Each row is a point on a landscape with many peaks, with its height.
From any point a climber steps to the highest of the 6 points nearest to it. It stops when none of these is higher. Distance is the straight distance between rows; heights are no part of it.
z_265 h=507: [-62 -50  11  34 -13  14 -32   9 -13]
z_840 h=516: [ 11  41  17 -27  -9  -7  -2 -29 -23]
z_594 h=235: [-54  -2   6  22  -3 -57  22 -27 -33]
z_745 h=525: [-33 -53 -23  15   0  61 -21  19  13]
z_273 h=288: [ 22   5  30 -23 -17  45 -19  -9 -11]
z_186 h=367: [  0 -24 -56  -1  11  12  19  12  28]
z_302 h=843: [ 21  58  -5 -18   9 -68  56 -14 -16]
z_374 h=105: [ 68  15 -27 -21  25 -11  10  28  57]
z_977 h=359: [-29  -6 -37   9  12 -35  40  -5  -4]
z_833 h=382: [ 39  15 -40  -5  32 -43  41  24  39]
z_419 h=289: [ 51  68  30 -31  -5  29 -21 -19  -5]
z_31 h=349: [ 50 -17 -56  -4  24   7   9  38  69]
z_287 h=648: [ 63  45  -4 -35   9  16   0   7  30]
z_247 h=315: [  1 -14 -65   8  30 -41  62  29  45]
z_971 h=244: [ 75  90  39 -31  -6  50 -22  -8  11]
z_349 h=493: [-36 -70  28  27 -17  51 -44  22 -11]
z_669 h=410: [ 28  -5 -36 -15  11   5  11   9  33]
z_219 h=430: [ -3 -22  23 -14 -13  51 -32  -3  -3]
z_108 h=347: [ 56 -14 -20 -25   3  57 -17  32  48]
z_365 h=75: [ -6   3  79  10 -27   6 -34 -20 -45]
z_561 h=633: [ 38  87   3 -26   8 -32  25 -20 -11]
z_654 h=179: [-67 -17 -12  25   2 -52  26 -17 -29]
z_847 h=398: [ 38  60  10 -30  -2  10   4 -19  -4]
z_816 h=404: [-21 -18 -55   9  11 -15  38   6  13]
z_276 h=476: [ 48  39 -26 -16  28 -63  46  32  37]
z_812 h=136: [  9  23  63 -15 -20  30 -31 -26 -37]
z_619 h=487: [  0  18  10 -17  -9 -15   1 -31 -23]
z_629 h=514: [-51 -67  17  45 -17  45 -48  26  -4]
z_159 h=62: [ -3 -12  81  34 -40 -17 -44 -16 -56]
z_945 h=639: [-14  -1 -34   1  12 -17  34  -9   6]
z_911 h=330: [-33  18  28   3  -8 -48  14 -38 -43]
z_239 h=228: [-38 -16  30  24  -6 -44 -13 -28 -37]
z_266 h=386: [-16  18  39 -14 -13 -26  -9 -33 -41]
z_597 h=506: [-26 -46  16   3  -5  65 -30  11   2]
z_928 h=331: [ 69  73  -4 -23  21 -33  26   2  22]
z_825 h=267: [-32 -32  21  21 -14   5 -27 -14 -23]
z_250 h=172: [-25   0  57  24 -23 -53 -24 -30 -61]
z_281 h=462: [ -5 -20  -8  -6   0  37  -7  -5   8]
z_399 h=518: [-22 -39 -19   7   0  37 -12   2  10]
z_315 h=294: [-18  -3  16  -5 -12  -3  -7 -24 -23]
z_684 h=329: [-77 -38 -31  42   7 -15   5   6  -9]
z_788 h=484: [-63 -66   5  55 -16  47 -46  40  -2]
z_653 h=202: [-12  -1  55  -1 -22   2 -31 -21 -40]
z_15 h=151: [-74 -29 -48  33  12 -25  29   3  -3]
z_255 h=891: [-87 -37 -31  50   5 -39  24   0 -20]
z_105 h=29: [ 14  24  76 -16 -24  54 -32 -17 -35]
z_922 h=361: [ 24 -23 -10 -27  -4  65 -17  12  21]
z_864 h=314: [ 16  15  -5 -19  -5   2   7 -19 -11]
z_581 h=301: [ 39  18 -26 -28   9   6   9   4  17]
z_426 h=646: [ 71  10  -6 -26  10  32 -10  23  49]
z_162 h=835: [ 32  -6 -39   4  59 -71  54  68  77]
z_635 h=197: [-35  -6  -3   5   1 -26  12 -21 -28]
z_856 h=286: [ -2 -46  80  43 -28  25 -52  13 -50]
z_694 h=403: [-16 -50  56  38 -28  37 -48  10 -36]
z_865 h=316: [ -6  -3 -17  -7   3   5   2  -8  -1]
z_339 h=703: [ 33  50 -21 -15  16 -55  51  -2   4]
z_171 h=492: [-51 -39 -52  22  10  15   9  11  13]
z_820 h=224: [ -1   7  40 -21 -21  25 -26  -5 -24]
z_931 h=446: [-33 -48  34  30 -17  29 -39   9 -18]
z_110 h=805: [ 46  56  -9 -27   6 -10  16  -5  17]
z_613 h=793: [ 41 -15 -35 -16   9  34  -1  24  52]
z_730 h=443: [ 26  29 -28 -19   4 -23  28  -7   7]
z_799 h=356: [ 11  -3   3 -16 -18  35  -7  -9   7]
z_622 h=849: [-78 -47 -25  44   8  10 -18  18   2]
z_682 h=239: [-27  -9  30  15 -13 -17 -24 -26 -33]
z_888 h=332: [ 31  59  47 -31 -14  27 -16 -38 -22]
z_608 h=209: [ 51  25   9 -34  -5  49 -19   2  11]
z_427 h=214: [ 67  56  -8 -21  21 -36  16  16  36]
z_156 h=279: [-60 -32   8  34  -8 -16 -13  -6 -27]
z_363 h=313: [ 10 -23 -63   8  17  -3  27  28  47]
z_471 h=280: [-15 -23  42   4 -22  31 -28 -15 -28]
z_161 h=453: [  2 -35 -24  -7  -1  62 -13  10  28]
z_855 h=511: [ 43   8 -42   1  45 -60  49  51  64]
z_357 h=285: [ 68  -8 -34 -23  20  18  -9  35  64]
z_18 h=675: [ -4  51   7 -24  -4 -37  27 -33 -27]
z_732 h=715: [-59 -29 -64  31  12 -12  37  16  22]
z_394 h=573: [-51 -55 -15  27  -8  38 -17  13   0]
z_504 h=259: [-48   6  31  21  -9 -78   4 -33 -54]
z_860 h=304: [ 62  65  16 -34  -3  30 -13  -7  13]
z_237 h=582: [ 58  61 -18 -11  24 -68  50  19  31]
z_813 h=284: [-37   3 -13  -1   5 -40  32 -23 -31]

Where does a climber stop that starts at each point below?
z_635 | z_302
z_971 | z_110
z_281 | z_622
z_619 | z_302
z_276 | z_302
z_365 | z_622
z_273 | z_622
z_820 | z_622
z_608 | z_110

Two climbers start at each pair of points below. Name the first point that both come to, or write -.
z_840, z_315 | z_18
z_594, z_682 | z_266
z_239, z_864 | z_840
z_745, z_799 | z_394
